Points on a hilly landscape, in no order, each with its height.
From any point a climber steps to the highest of the 2 points nearest to it. It stops when none of these is higher. Distance is the straight distance between rows; heights are no part of it.
q_747: [127 138 142 121 139 120 201 123 152 158 113  90 117 144 135 160 154  79
 101 117 100 171 143 176 138 163  87 108  78 116 188 148 135  88 114 108
  99 134 107 106 151 129 157 130 124 160 178 135  97  98 133 154]  h=27.4
q_313: [ 87 152  86 161 166 142 141 136 147 137 174  90 127  64 127 124 128 175
  94  86 102 100 132 131  96 121 114 147 135 110 146  80  53 166 145 128
 151 147 131  85 137  79  85 141 115 164 192 112 167 155  68  92]  h=36.5
q_156: [170 138 133  72  94 124 108 158 144 126 125 160 137 138 129  91 127  71
 132 126 131 176  98  99 149 123 127 101 121 115 121 136  93  99  95  91
 115 119 109 135 149 149 144 108 143 139 152 149 113  93 141 171]  h=13.8
q_286: [167 160 149 117  99  99  49 163 135 127 115 169 117 117  70 108 138  97
 158 124 146 173  72  69 109 138 146 117 160 121  83 156 176 134 115  71
  90 138 128 169 161 129 139 127 131 116 164 131 128  93 162 133]  h=29.2
q_630: [129  96 160  77 105 165 144 106 125 187 115 135 140 132 127 138 167 142
 136 124 146 126 128 139  81 174  77 131 110 142 155 136  89 101 140  95
 174 133 118 133 130 100 139 151 112 162 149 106 154 150 110 117]  h=60.7
q_793: [152 120 112 108  97 146 227  89 146 151 128  99 127 131 157 113 111 124
  46 132  79  96 168 141 128 146  92 140 131 106 148  82  59 118 111  98
 166 121 116 129 170  92  82 165 118 155 163 123  99 133  93 107]  h=1.6
q_449: [146 146 154 165 161 137 172 109 110 166 151  73 127 103  89 165 180 114
 132 142 145 114 121 124 124 124 103 145  95 123 167 161 107  98 189 142
 168 117 105  94 115 111 153 173 117 133 147  97  98 167  85 109]  h=14.5
q_762: [107 163  99 141 146 118 135 113 160 135 120 126  93 104 143 158 170 103
 157 107  74 135  99 157 164 163 174 158  72 113 124 116 148  98 114  99
 107 123 153  98 117 122 174 112 138 161 128 136 170 110 117 167]  h=33.2
q_798: [115  96 161  96 137 105 149 133 100 123 116 116 137 133 138 131 107 113
 103 126 153 141 143 113 117 166  94 162 153 102 166 132  93  89 145 181
 126  97 125 135 141 103 133 176 104  85 137 136  95 118 166  92]  h=30.1
q_147: [129 105 198  99 228 104  73 190 155 105 116 124 118 133 138 154  73 119
 176 125 164 101  75 107 158 131 129  94 132 176 139 172 138 121  84 159
 125 150  81 124 139 152 159  70 147  94 122 144 140 122 149 128]  h=57.8
q_124: [171 172 129 168 125 111 119  88 123  93 182 156 130 122 130 164 162 131
 147 136 149 110  79  97 157 108 141 110 104 123  91 157 114 149 177 132
 119  92  80  90  69 190 117  93 121 142 145 139 140  97 129 175]  h=59.6
q_536: [177 153  92 138  87 180 208  64 170 127 157 104 137 144 180 118 130 162
  79 143 118 143 179 101  89 103 132  85 104 108  92  91  61 132 148 135
 123 161 206 104 133 145  68 149 129 174 143 131 152 158 121  79]  h=18.6
q_295: [126 135 109 144 133  62 116 122 105 126 138 134 115  99 106 148  97 104
 128 134 137 115 139 152 173 133 127 113 127 128 139 119 177 135 135 122
 106  96 114 119 131 108 115  81 168 111 116 134 112  80 138 146]  h=40.2
q_148: [137 140 105 144 100 142 127  85 134 123 119  86 110 136 156  99 143 114
 167 111  69  75 131 179 161  94 222 141 110 111  90 104 152 138 116 132
 159 142  75 126  95 170 178 131 140 125 105 130 143 115 133 166]  h=66.1
q_446: [ 84  95 150 136 155 117 109 164  80 147  99 139 108 106 111 109 131 163
 120 135 150  93 154 105 104 176 105 221 132 123 127 110 141 134 136 143
 120 118 148 168 108 126 126 124 117 130 123  63 130 158 107 128]  h=28.0
q_248: [123 134 112 113 182 114 102 162 176 122 113 161 155 133  88 107 100 124
 112 192 148 100 173 140 168  89 132  94 131 104 101 183 120 124 148 102
 149 158 156 163 102 156  80 128  89 128  29 139 127 138 131 114]  h=26.8
q_845: [109 150 155 139 127 110 145 149 112 165 130 141 134 148 114 179 128  92
  87 131 159 124 160 165 147 121  79  80  88 141 170  99 175  73 135 121
 137 114 152  94 145 140 119 117 153 162 141 110  96 131 139 141]  h=67.0
q_151: [104 108 169  88 111 146 150 144 114 163 126 165 148 162 135 122 173 150
 146 143 150 128  98 130 111 155  80 148 126 151 151 144 107 117 128 148
 155 120 136 112 109  73 178 168 164 132 131 110 176 148  85 146]  h=49.3
q_598: [119 147 107 156 129 117  27 159 148 111 124 116 174 116 100 119 138 128
 149 157 146 110 119  97 184 106 181 129  89 148  87 157 186 123 143  72
 110 151 139 115  83 212  87 100 106 154  89 149 160 122  99 115]  h=43.1
q_278: [133  85 133 113 154 124 114 126 120 101  79 166 180 158 141  92 123 134
 132 178 128 128 122 139  94  86 103 100 130 168 100 186 143 115  94 164
 139 136 110 173  94 116 110 116 139 115  84 169 123 128 137 144]  h=8.4
q_649: [115 134 153 130 152 126 169 113 117 172 124 119 144 100 112 164 172 119
  90 143 125 140 174 131 100 136 117 165 105 112 178 151 107  90 160 110
 122 121 167  94 151 114 118 138 113 124 160 113  88 146  89 107]  h=17.6
q_624: [120 150 125 128 141 133 120 123 126 129 137 159 173 128 150 141 148 159
 108 154 113 124 124  93 122 116 157 146 129 153 102 162 112 143 160 145
  99 106 160 107  73 131 121 125 144 125 120 121 152 135 107 127]  h=13.9
q_87: [122 140  95 161 113 123 145  79 126 122 116  97  68 118 121 142 134  68
 161  97  82 121 111 179 186 151 190 107 116 124 107  83 182 156 104 131
 137 132  90 159 124 122 169 120 164 135 102 103 123 124 139 180]  h=60.1
q_436: [107 128 121 125 154  93  53 180 121 101  99 152 133 117 105  78 124  90
 161 122 137 123 146 157 172 168 138 103 158 105 157 150 159 173  80 110
 141 161 103 185 126 175 143 123 135 108  51 163 129 131 161 128]  h=24.0
q_207: [103 105 118 146 100 131 135 128 124 118  97 146 101 116 130 129 118 116
 159 135 117 115 113 157 152 120 123 135 108 174 128  75 152 115  96 116
 153 146 146 150 121 139 131  81 177 190  99 110 120 139  91 189]  h=37.3
q_122: [150 133 132 157 116  94 155 101  76 135 112 139  46  92  70 158 119 147
 204 118 181 123 105 132 152 174  83 137 170 126 157 144 193 136 148 150
 143 113  97 127 152  65 168 137 146 102 133 114  94 102 165 155]  h=4.4
q_285: [123 107 151 118 137 142 224 103 110 166  82 118 135 131 138 168 155 108
 101 157 116 149 176 164 112 157  44 157 116 114 204 151 125  59 144 131
 118 115 142  99 144 107 107 163  99 134 155 138  86 106 119 121]  h=21.6
q_393: [ 82 117 127 154  98 174 174  27 118 136 121 107 148 154 153 158 138 185
  97 142 115 143 155  98  64 161 110 139 158 133 107 114  55 127 173 166
 113 106 133 121 115  87  92 172  79 129 126 122 107 173 111 102]  h=19.3
q_9: [125 152 151 106 116 116 115 101 109 114 155 131 128 120 129 186 139 136
 152  94 129 105  55 120 130 126 138 141 105 118 112 118 101 105 146 124
 121  86  70  90  71 147 142 125  98 144 169 120 160 126 155 139]  h=53.0
q_698: [121  82  83 147  82 161 117 147 150 116 120 110  98 112 123  89 144 170
 162 108 125 112 128 158 135 132 107 158 112 164 109  67 127 157 113 141
 151 173 159 125 105 125 123  85 193 199 124 106 163 183  80 148]  h=32.7
q_694: [145 123 180 113 114  98  91 174 116 127 105 176 136 133 105 142 134  75
 156 114 198 163  92 140 115 126  97  86 137 172 166 151 164 110  81 136
 138 149  83 156 161 132 151  90 159 115 129 138 104 110 144 167]  h=39.0
q_955: [117 128 139  91 104 138 124 156 127 132 113 154 106 116 136 111 169 129
 179 121 112  94  94 123 132 166 105 165 146 140 163 128 135 148 123 126
 122  90 120 101  97  88 186 162 134  99  97  77 158 152  90 153]  h=41.8
q_790: [101 148 102 168 192 103 124 167 122 124 172  80 112  56 165 124 158 154
 122  85 102  69 128 128 124 120 158 151 105 133 141 107  87 177 110 144
 123 119 123  89 102 108 109 134 152 140 167 101 170 149  89  92]  h=34.8
q_507: [120  73 169 138 201 117 149 142 116 128 102  89 111 111 118 131  84 143
 119 145 176 112 121 106 129 170  89 175 136 109 156 136 118  86 157 212
 129 113  85  91 115 131 142 147  56  97 151 147  88 127 140  78]  h=22.9
q_69: [159  96 152  81 110 136 163 101 119 113 101 138 140 167 156 150 139 107
 125 162  86 193  99 135 137 106  92 136 133 117 143 169 136  73 110 119
 139 134 130 108 143 134 117 104 130 112 159 193 106  44 159 143]  h=8.1
q_647: [ 69  83 111 152 114 183 158 120 118 142 130 100 111 132 129  95 164 186
 126 126 137 154 172 113 105 158  98 177 146 153  97  68 105 179 179 160
 118 151 157 121 121  94 111 116 141 133 112  52 132 187  93 118]  h=35.0
q_923: [124  93 125 146 108 142 172  96  96 109  75 152 144 143 152 118 100 124
 114 155 135 121 169 124 101 108 120 151 174 127 146 128 161 134 108 177
  99 124 167 146 165  54  99 165 135  96 117 133  87 134 107 141]  h=8.7
q_283: [118 141 168 113 146 117  78 173 141 143 120 128 127 102 113 126 120 130
 166 104 141 149 126 104 109 167 130 168 110 146 150 136 113 137 114 118
  88 106 115 131 152 147 161  96  97 139 160  75 101 159 109 118]  h=33.7
q_64: [148 150  84 142  95 169 174 102 173 128 198  81 135 141 159  86 127 174
  75 115 119 131 143  91  94  86 130 118 127 106 108  73  72 160 170 134
 137 115 177  94 107 130  95 155 121 136 145  94 165 174  74  80]  h=21.3
q_662: [164 171  99 149 167  84 102  90 132 102 170 157  75 129  83 152 114 131
 152 149 118 142  78  93 139 157 125 128 117  97  92 168 137 142 174 114
 106 106  65 117 100 153 139  82 117 132 178 140 138  93 159 176]  h=52.4
q_632: [ 87 124 135 111  67 142 147  84  99 115 117 133 144 148 115 108 178 160
 118 142 108 147 138 126 116 161 107 215 155 112 114 104 122 117 164 101
 115 116 145 137 123 141 105 106 109 114 120 107 125 144 106 125]  h=28.8
q_227: [132  89 212 108 230  94 124 179 118 125 113 133 123 127 125 138  89 131
 139 148 212 109 119 108  98 145  93 139 127 175 150 143 111 102  96 190
 127 138  94 124 128 138 166 100 139  98 122 126 106 129 130 128]  h=46.7
q_377: [131 129 139 110 117 119  70 163 113 104 114 147 117 114  84  96 139 100
 169  89 146 152 114 131 118 163 137 170 148 134 140 102 141 154 104 126
 105 115 100 187 136 169 162  81 130 116 123  95 105 159 133 154]  h=30.4
q_233: [110 159 146 125 153  97 125 148 138 114 156  93 113 118 151 117 132  94
 116  94 112 126 157 152 113 152 171 133 101  75 118 123 106 142 127 140
 106 108  98 166 117 154 175 158 147 111 158 123 126 146 195 114]  h=44.2
q_791: [150 145 123 113 131 109  45 162 115 103  97 175 120 130  96  83 143  91
 194  82 145 160 100 118 122 143 140 104 161 132 130 126 167 202  60 103
 111 142  82 187 134 173 144  74 142 116  95 131 128 124 172 159]  h=27.5
q_423: [105  89 117 125 123 148 135 136 142 113 109 164 164 124 141  82 106 141
 116 141 136  88 152 154 118 102 138  93 130 140  73  74  92 135  95 148
 174 174 173 187 126 136 111 141 172 176  90 155 140 170 158 140]  h=11.2
q_623: [174 103 109 149 118  86 138 126 101 135 121 170  88 111  90 139 139 129
 153 111 163 160 124 150 147 130  52 120 164  99 179 169 172 127 135 164
 150 131 136 114 182  76 133 172 144 109 143 140  79  65 178 136]  h=1.2
q_785: [131 154  87 123 117 107 134 146 150 142 121 130 105 110 118 121 141 113
 163 141  76 114 106 140 178 156 131 163 123 118 135 103 178 134 142  95
 114 108 158 109 125 119 165 130 150 111 112  97 142 137  72 166]  h=36.6
q_608: [130 150 105 147  94 155 115  95 149 102 136 109 171 131 160 112 112 147
  96 135 135  83 154 111 123  68 230 114  85 116  86 124 149 130 126 104
 121 133 150 134  56 156  79 171 100 155  84 168 182 138 136  91]  h=53.8
q_403: [141 133 155  98  50 125  84 145 109  89 109 167 117 130 124 127 129 119
 137  79 126 159  91 122 112 128 145 146 180 121 155 121 175 150  64 119
 138  90 128 158 161 105 152 184 124  77 131 149 120 103 153 119]  h=23.6
q_392: [123 120 164 149 158 129 135 107 100 148 140 162  86 125  87 213 123 142
 164 130 154 155  75 138 142 154  94 145 159 138 128 155 157 110 157 153
 135 127  86 144 141  79 154 132 124  92 165 142 110  85 160 138]  h=6.8
q_16: [122 120 111 163 142 159 198 104 143 104 173 107 153 127 184 146 126 158
  58 147 121 180 155  85  82 142 108  68 101 115  91 129  45 140 147 183
 122 127 187 124  96 134  91 149 117 147 149 148 124 163 137  83]  h=15.7
q_300: [162 135 116 136  89 159 139  69 114 131 136 103 150 155 176 104 127 128
 113 129 104  77 143 137 135  70 223 141 102 113  70  93 120 121 134 123
 155 116 125 105  83 158 103 160 134 133 119 139 158 122 147 131]  h=59.5
q_410: [104 133 172 108 119 133 139 146 114 155 125 173 114 185 128 160 122  93
 106 126 160 141 127 161 148 100 105  76  93 168 158 105 145  67  97  89
 159 179 139 127 160 149 142  80 199 174 133 137 117 110 143 160]  h=53.4
q_573: [164 170 126 144  96 101 117 113 142 112 151 123 137 100  89 172 110  95
 104 105 145 160 139 139 155 120 141 113 121 111 155 140 193 130 156 106
  92 105 166 107 162 133 108 133 139  91 141 163 107  75 153 111]  h=46.4
q_818: [151 154 134 107 171  80 127 159 115 154 133 179 130 143  94 130 124 109
 119 162 170 147 155 105 146 130  93 107 133 104 142 177 169  80 145 103
 137 125 161 108 153 144 137 116 128 106 127 142 114 101 146 136]  h=43.8
q_83: [100 168 111 150 125 126 179 121 161 175 125 122  99  99 127 168 166  79
 104 107  92 140 117 175 147 159 146 115  62 130 150 114 125  87  94  83
 127 144 136 107 152 120 152 142 141 196 163 126 140 131 106 161]  h=31.2
q_690: [141  91 144  89  58 140  79 162 133 101  93 141 165 141 149 120 104 120
 104 127 111 135 103 122 104 125 137 127 170 135 171 132 159 133  46 142
 130 115 158 143 182 107 142 159 110  78 113 173 111 100  78 133]  h=25.5
q_157: [ 62  81 105 130  89 149 165 109 126 137 118  85 126 137 135 115 170 184
 100 125 101 133 153 146 125 170 110 238 161 126 112  56 107 148 161 110
  98 138 173 106 118 118  96 114 110 112 131  70 159 164  96 133]  h=32.1
q_218: [132 147  99 172 116 187 164 121 141 158 144 109 148 152 151 112 137 182
 104 147  88 121 170 136 120  69 208 126 149 152  77  92  97 153 136 127
 129 185 179 123 160 123 117 126 111 149 117 124 136 185  90  89]  h=16.3
q_776: [138 131 128  94 107 111 174 109 155 118 131  91 165 134 190 113 111  93
  47 145  80 116 157 141 122 120 138 136 126 106 148 114  82 103  84 123
 146 134 165 129 141 125 100 170 129 101 140 154 115 124 116  94]  h=3.9
q_709: [141  67 176  99 116 141 107 166 146 110  77 163 156 131 136 128 104 109
 104 118 142 157  96 129 101 114 118 121 155 135 161 127 160  96  37 105
 151 157 153 182 170 153 150 134 149  90 124 193 108  72 110 154]  h=29.1
q_261: [136 127  61 139 109 147 160  79 151 126 133 148 161 161 139 151 108 157
 123 157 139 154 110  91 169  55 117  65 153 134 100 190 166 133 178 146
 116 120 150 103 125 113  88 128 120  98 103 197 148  56 149 103]  h=20.3
q_311: [165 169 112 130  90  89 106 119 121 105 123 146  89 142 100 109 140  71
 132 105 132 172 141 174 142 129 141 112 127 118 103 126 159 169  83 116
 109 102  62 143 145 149 123  86 146 130 126 167  80  96 188 171]  h=34.9
q_452: [138 151  92 123 141  84  84 142 138 128 142 145 105 148 107 108  97  89
 130 108 152 169 122 174 184 135 153  53 118 112 124 160 136 159  95  96
 120 133  74 141 133 144 134  87 146 108 113 191 124  74 213 129]  h=31.0
q_119: [105  94 100 146 111 161 138 140 139 126 141  80  97 121 145  78 166 167
 153  92  48  85 128 151 123 127 143 167 158 111 137  58  97 180 137 148
 155 140 144 103 127 113 152 135 127 106 133  52 156 193  87 120]  h=41.6
q_434: [ 99 124 153 140 209 150  71 156 142 104 134 138 142 157 172 176  80 150
 135 128 141 109 115  66 162  83 179 112  82 140 111 164 130 132 111 115
 112 114 165 107  85 200 129  91  90 132 136 177 175  87 141 132]  h=64.8
q_28: [110  88 113 135 157 163 105 142 151 117 141 136 160 138 153  92 108 182
 115 124 141 124 168 142  52 103 154  75 124 177  36 119  58 159 101 166
 151 182 139 173 133 122 102 143 137 167 100 154 141 168 152  92]  h=13.5
q_665: [113  95 124 119  83 209 145 115 151 144 115 110 148 152 177 119  89 165
 139 116  98  99 157 136 128  75 197 112 163 157 109  85 109 165 117 152
 134 144 168 115 136 105 138 146 135 154 104 124 184 164 115 103]  h=18.0
q_518: [190 136 117 114 147  86  52 161 109 124 138 186 121 119  67 123 157 125
 159 146 161 180 129  83 135 131 100  85 186 120 115 185 190 132 153  72
 142 140 143 149 152 155 133 103 141 101 132 140 145  78 134 138]  h=34.0
q_274: [146 148 168 125  99 143 115  85  99 122 125 149 138 128  88 172 143 126
 167 160 113 132  65 151 105 125  97 157 160 155 128 138 128 104 164 142
 152 119  78 108 128 109 144 153 105  88 140 154 119 102 159 150]  h=9.0
q_271: [120 136 185 130 127 136 115 131 129 136 102 172 103 154  99 167 149  85
 163 121 140 171  73 135 147 100 118  93 119 174 141 135 154  84 124  95
 124 162 104 133 167 129 165  84 161 154 157 132 110 112 155 174]  h=45.4
q_451: [152 178  98 135 141  71 141 113 140 121 125 103  86 137 105 126 128  72
 104 107 121 130 131 153 146 161 113 133  96 112 130 111 133 125  98 111
  91  90  32 164 120 134 122 120 127 147 139 122  89 129 156 156]  h=39.4
q_688: [122 138  98 156 116  89 117 126 107 134 113 193  72 121  88 151 166 119
 141 109 120 150 132 165 167 130  78 151 160 140 144 124 184 127 128  90
 112 132 110 133 171 120 109  88 158 138 120 135 108  71 157 191]  h=35.2
q_894: [113 111  98 170 104 178 180  78 150 134 135 128 140 121 164 146 136 203
 104 115 102 138 129 128  73 138 111 153 128 150  76  85  71 132 153 141
  75 130 147 116 120  79  97 166 101 165 152 112 150 173  87 123]  h=21.4
q_631: [ 88 117 118 149 136 163 127 171 121 133 160 115 101 103 140  89 120 194
 102 103  89  96 146 120  82 112 129 170 164 134 121  78  72 160 137 139
 152 142 158 117 158  86 103 134 109 140 165  68 170 182  99  79]  h=38.6
q_443: [124 117  82 191 145 187 137 160 131 130 147 123 135 117 131  79 123 200
 126 137 107 125 164 141  81  88 190  84 128 156  69 115  88 167 133 151
 165 200 150 174 138 108 119 134 124 171 117 132 105 180 111  98]  h=15.0
q_405: [126 122 150  93 138  75 105 147 111 105 148 137 113 135 135 102 100  99
 140 118 127 117 138 129 113 157 133 118 150  67 126 148 134 128 135 175
 140 103 142 151 133 144 173 172 138  74 127 135 108 125 206 102]  h=38.4
q_817: [142 164 167  97  69 112  72 164 123 118 110 140 123 131  91 125 120  92
 139 103 166 190  91  98  96 158 128 141 140 118 146 123 159 137 109  90
  72  87 118 147 165 125 140 170 118 105 150 129 109 124 172 116]  h=26.3
q_387: [117 110 171  97 197 105  63 158 117 115 143 143 143 139  96 156  57 137
 153 145 173 125 126  93 148 133 153  82 173 152 131 193 141 145 132 146
 146 151 115 145 125 153 150  73 121  85 101 159 137  81 168 121]  h=73.6
q_169: [147 119  58 182 113 169 151 148 131 127 157  72  96 112 110 100 133 166
 136 125 121  99 136 132 115 120 117 122 103 180  70  71 154 159 149 159
 139 166 146 123 105 102 106 130 181 179 108  84 144 212  74 102]  h=29.5
q_735: [150 136 138 103  81 164 133 104 123 149 154 110 114 116 103 115 167 125
 106 114  99 140 164 173 101 162 114 155 117 124 140  90  72 136 132  73
 173 136 122 140 144 123 117 129 116 177 154 100 147 146 116 110]  h=50.9
q_626: [110  85 149 129 145 154 150 135 109 153 102 159 127 154 135 131 117 120
 122 129 142 131 119 157 130 117  90  98  72 185 154 118 128  91  72 126
 167 151 148 154 121  93 147 112 190 178 114 128 142 124 115 165]  h=44.1
q_839: [134 132 145 129  71 142 133  63 101 121 124  88 163 148 152 127 120 146
  75 156 142 146 165 117  55 145 111 132 136 117 150 114  85 114 140 167
 144 111 154 129 135  82  78 179 111  98 117 102 122 186 112  79]  h=16.0
q_597: [107 112 125 128  94 200 154 107 178 150 131 132 136 148 183 137 123 198
 108 104 114 147 165 129  80 128 138 139 187 166 100  74  92 165 133 161
  79 136 178  92 133  95 110 137 131 161 136  89 201 170 102 118]  h=19.8
q_847: [177 137 128  84  69 133 133 150 153 130 121 161 124 165 140 143 163  77
 129 140 109 207 100 137 160 100 117  68 123 130 127 166 142 113  91  82
 125 131 110 122 163 142 141 119 116 143 143 171  96  31 172 174]  h=11.1
q_941: [104 104  90 131  94 127 149 124 105 132  93 193 115 134 123 127 140 132
 135 133 127 150 153 145 156 100  86 129 190 128 149 128 199 137 111 122
 128 142 179 148 174 109 124 111 162 125 107 139 109  83 112 185]  h=30.8
q_61: [152 147 126 151 164  66 148 113  83 114 151 100 113 114 100 116 110  71
 104 129 132  97 157 159 142 139 101 116 111 108 112 117 150 125 169 137
 113  92  74 134 109 128 108 110 146 107 131  87  82 133 155 152]  h=34.5
q_126: [126 138 105 137 155 158 124 123 151 118 154 122 129 143 185 138  86 159
 135 127 135  91 139  75 175  91 230 146  96  93  94 117 135 135 150 119
 124 123 151  90  73 226 126 111  95 144 139 144 163 102 145 121]  h=58.0
q_82: [155 127 145 101  98 122 160  98 163 101 120 107 149 154 192 151 117  98
  84 147  54 167 117 145 148 130 162 139 118 101 164 148 120  99  74 121
 120 162 162 128 142 160 120 143 112  97 139 208 104  65 147 108]  h=5.7
q_158: [160 133 151 106 158 101  89 140 113 110 124 136 174 130 139 127 124 120
 145 158 114 113 114 112 122 113 122 117 112 161 121 179 121 127 119 141
 118 102 105 128  85 121 113  92 127 120 107 145 128 121 113 144]  h=11.5
q_447: [145 142 166 136 129 151 158  82 107 138 120 100 159 132 110 165 182 105
 131 143  84 124 107 180  94 131 102 136 110 132 137 159  98  85 166 140
 153 119  53 110  96  99 140 145  91 115 146 128 112 159 133 136]  h=11.4
q_566: [125 129 100 123 130 111 150 110 112 158 130  77 115  92 119  99 139 143
 118 106 115  48 131 124 128 153 116 186 143 111 140 101 105 139 156 121
 142  79  73 110  98  85 120 148  81 109 122  62 116 197  99  92]  h=28.2
q_327: [115 132 124 133  74 139 167  73 130 109  96 120 171 168 183 137 105 115
 111 159 144 144 166 115 102 117 115  98 167 124 159 112 135 109 143 170
 118 130 178 127 177  86 100 182 153  92  98 147  87 157 121  85]  h=11.9
q_424: [135 116 111  99  88 109  69 124 122  88 115 157 150 161 135  63 103 128
 153 138 102 138 136 119 150  94 156 126 154 128  87 146 121 157 125 114
 138 121 136 152 113 176  97  79 119 120  84 164 130  79 159 132]  h=20.1
q_568: [121 140 153 142 205  93 107 151 119 143 165 144 138 134  71 183  91 116
 113 160 181 150 118 111 160 149 145  59 132 119 124 185 154  93 141 123
 140 133 167 110 111 154 138  95 128  93 126 178 130 102 158 120]  h=56.4
q_442: [133 119  76 116 126 146 175 114 137 146 159  78 121 118 145  74 111 181
  97 115 118 105 135  94  92 120 107 124 122 125 101  94  82 151 162 162
 108  73 100 118  92  86  87 161 101 127 130  72 143 185  85  83]  h=24.4
q_933: [112 143  85 136  95 150 132 106 149 130 124 135 191 139 157 132 130 135
 116 163 134 161 154  82 132  85 139  66 124 133 120 172 140 136 162 142
  84 110 175 118 114 139 100 135 120 109  81 163 128 127  96  91]  h=16.6
q_561: [148 165 106 120 157  97 125 129 134 142 131 119  82 118  98 129 120 100
 155 137 135 142  77 129 129 189 107 131  86  99 121 158 122 127 149  97
  85  94  52 148 110 121 164 123  95 151 161 113 125 146 156 148]  h=45.1
q_477: [131 185 118 153 223  87 131 163 111 122 181  57 105  47 143 140 129 137
 138  85 124  42  89 103 130 161 121 148 108 121 154 134 118 136 123 146
 114 104 103  98 109  91 120 145 115 131 137  78 139 152 104  86]  h=33.3
q_200: [150 154  70 165 113 158  93 141 138 114 149  86 147 141 133  95 139 143
 118 155 141  95 131 112 141  78 190 142  60 140  76 105 161 124 147  91
 131 150 156 112  62 195  81 112 132 150  89 137 169 148  97 107]  h=48.5
q_44: [128  94 217  75 117 147 121 162 129 128  96 145 165 132 118 133 139  87
 139 118 167 149 114 126  76 130 108 126 135 172 170 123 143  92  72 124
 134 167 120 160 176 141 158 117 140 121 152 137 115 113 103 152]  h=33.4
q_881: [133 177 142 125  67 102 129 148 132 126 143 108 149 139 122 163 126  76
  91 124 147 157 161 150 141 131 110 132 134 124 172  89 166 108 138 114
 129 110 139 121 169 145 109 137 151 122 126 128  77 129 146 107]  h=54.1
q_253: [142 140 122 150 177 112 117 105 133 100 177  98 113 113 190 142  92 130
 143 107  87  75 116  98 158  87 196 126  91  64  97 146 118 148 165 145
 118  96 108 106 104 193 168 134 104 124 166 119 173 102 134 145]  h=52.7
q_625: [ 47  71 131 168 164 160 154 140  81 149  98  96  97 102 120 117 150 201
 150 123 159  91 122  94 104 158 113 189 153 129 116 101 134 171 166 156
 123 122 149 120 123  89 135 140 103 136 119   4 119 175  84 140]  h=31.6
q_356: [109 111 111  85 128  97  87 123 128 112 144 154 130 142  90  86  85 117
 130 129 169 131 163 143 170 100 129  89 144 100 116 145 121 149 115 112
 151 123 123 157 125 166 103  85 146  92  63 163 112  67 200 118]  h=25.2
q_879: [167 139 113 110  98 114  95 140 148 108 129 136 156 137 162 105 113  85
 149 139 115 142 144 124 151  99 176 122  97 118 122 122 100 115 103  82
 127 138 138 122 139 196 122  96 111 145 122 157 130  99 136 136]  h=16.7
q_578: [113 136 154 143 172 134 137 115 134 123 147  95 116 119 160 168 119 109
 121 109  78 111 101 122 139 129 147 151 113  90 129 128  93 118 147 156
 100  98  86 117 111 124 180 143 102 122 182 112 149 135 168 137]  h=48.2
q_516: [124  96 198 104 220  93  92 173 140 138 122 103 115  99 106 138 116 143
 163 120 184 139  96  95  84 164  97 149  93 151 158 179  98 104 107 162
  99 139  91 144 150 144 179  98  78 124 150  88 107 144 113 133]  h=38.7
q_141: [125 145 107 156 174 128 159 130  96 167 155  49 105  59 123 117 145 168
 123 103 128  36 118 121  95 147 113 152 115 105 162 141 113 140 149 125
 147 120  80 107 108  62 119 185  73 129 148 100 138 157  67  73]  h=31.1
q_914: [130 125 126 126 109 164 145 149 121 164 139  86  83 119 119 115 148 135
 149  85  78 104 118 157 111 160 154 160 132 106 151  79  90 139 119 103
 162 123 125 125 148 103 178 170 124 148 148  76 162 173 115 114]  h=45.2
q_29: [133 126  88 123  77 120 131 111 134 143 125 170 132 133 136 134 131 146
 143 129 128 153 129 122 200  78 107  90 150 114 144 167 164 127 163 112
 132 155 163 106 154 127 113 109 157 141 102 166 116  61 135 139]  h=25.3
q_928: [109 134 127 101 178 127  67 173 155 122 116 139 147 125 118  84  96 106
 146 138 123  90 147 146 189 128 175 113 129 107 140 169 112 159 110 110
 150 140 140 165 111 157 140 131 113 110  84 136 146 137 126 100]  h=20.4
q_996: [118  80 147 131 138 149 168 116 121 126  98 171 157 174 134 132 125 145
 128 164 161 151 127 102 100  91  82 130 184 156 139 173 170 103 127 179
 127 147 123 140 137  85 124 140 163  91 119 170 108 118 129 129]  h=5.6
q_149: [124 150 104 115 178  89  52 176 150 105 131 164 163 118  59 134  87 120
 134 171 173  93 132 108 173 113 138  77 110 129 110 167 168 125 167  97
 133 141 146 127 107 188  84 112 115 145  64 141 152 135 107 113]  h=35.4

For each start below, name the point where the climber stops.
q_928 -> q_148
q_82 -> q_124
q_447 -> q_630
q_566 -> q_630
q_436 -> q_387

Call two points neighbours if one is among the 2 nearest of the other. Go from one point of each pair to the other, from neighbour to neighbour, staying as high as possible. Name the lowest point that can't be avoided.
q_434 / q_410 -> q_61
q_845 / q_647 -> q_169
q_124 / q_434 -> q_578
q_630 / q_148 -> q_762

Write out the way that a climber takes from each point below.
q_392 -> q_274, q_447, q_449, q_649, q_285, q_747, q_83, q_762, q_785, q_955, q_151, q_630
q_64 -> q_442, q_566, q_141, q_477, q_790, q_313, q_631, q_119, q_914, q_735, q_630
q_776 -> q_82, q_69, q_847, q_156, q_879, q_424, q_356, q_452, q_311, q_451, q_561, q_662, q_124
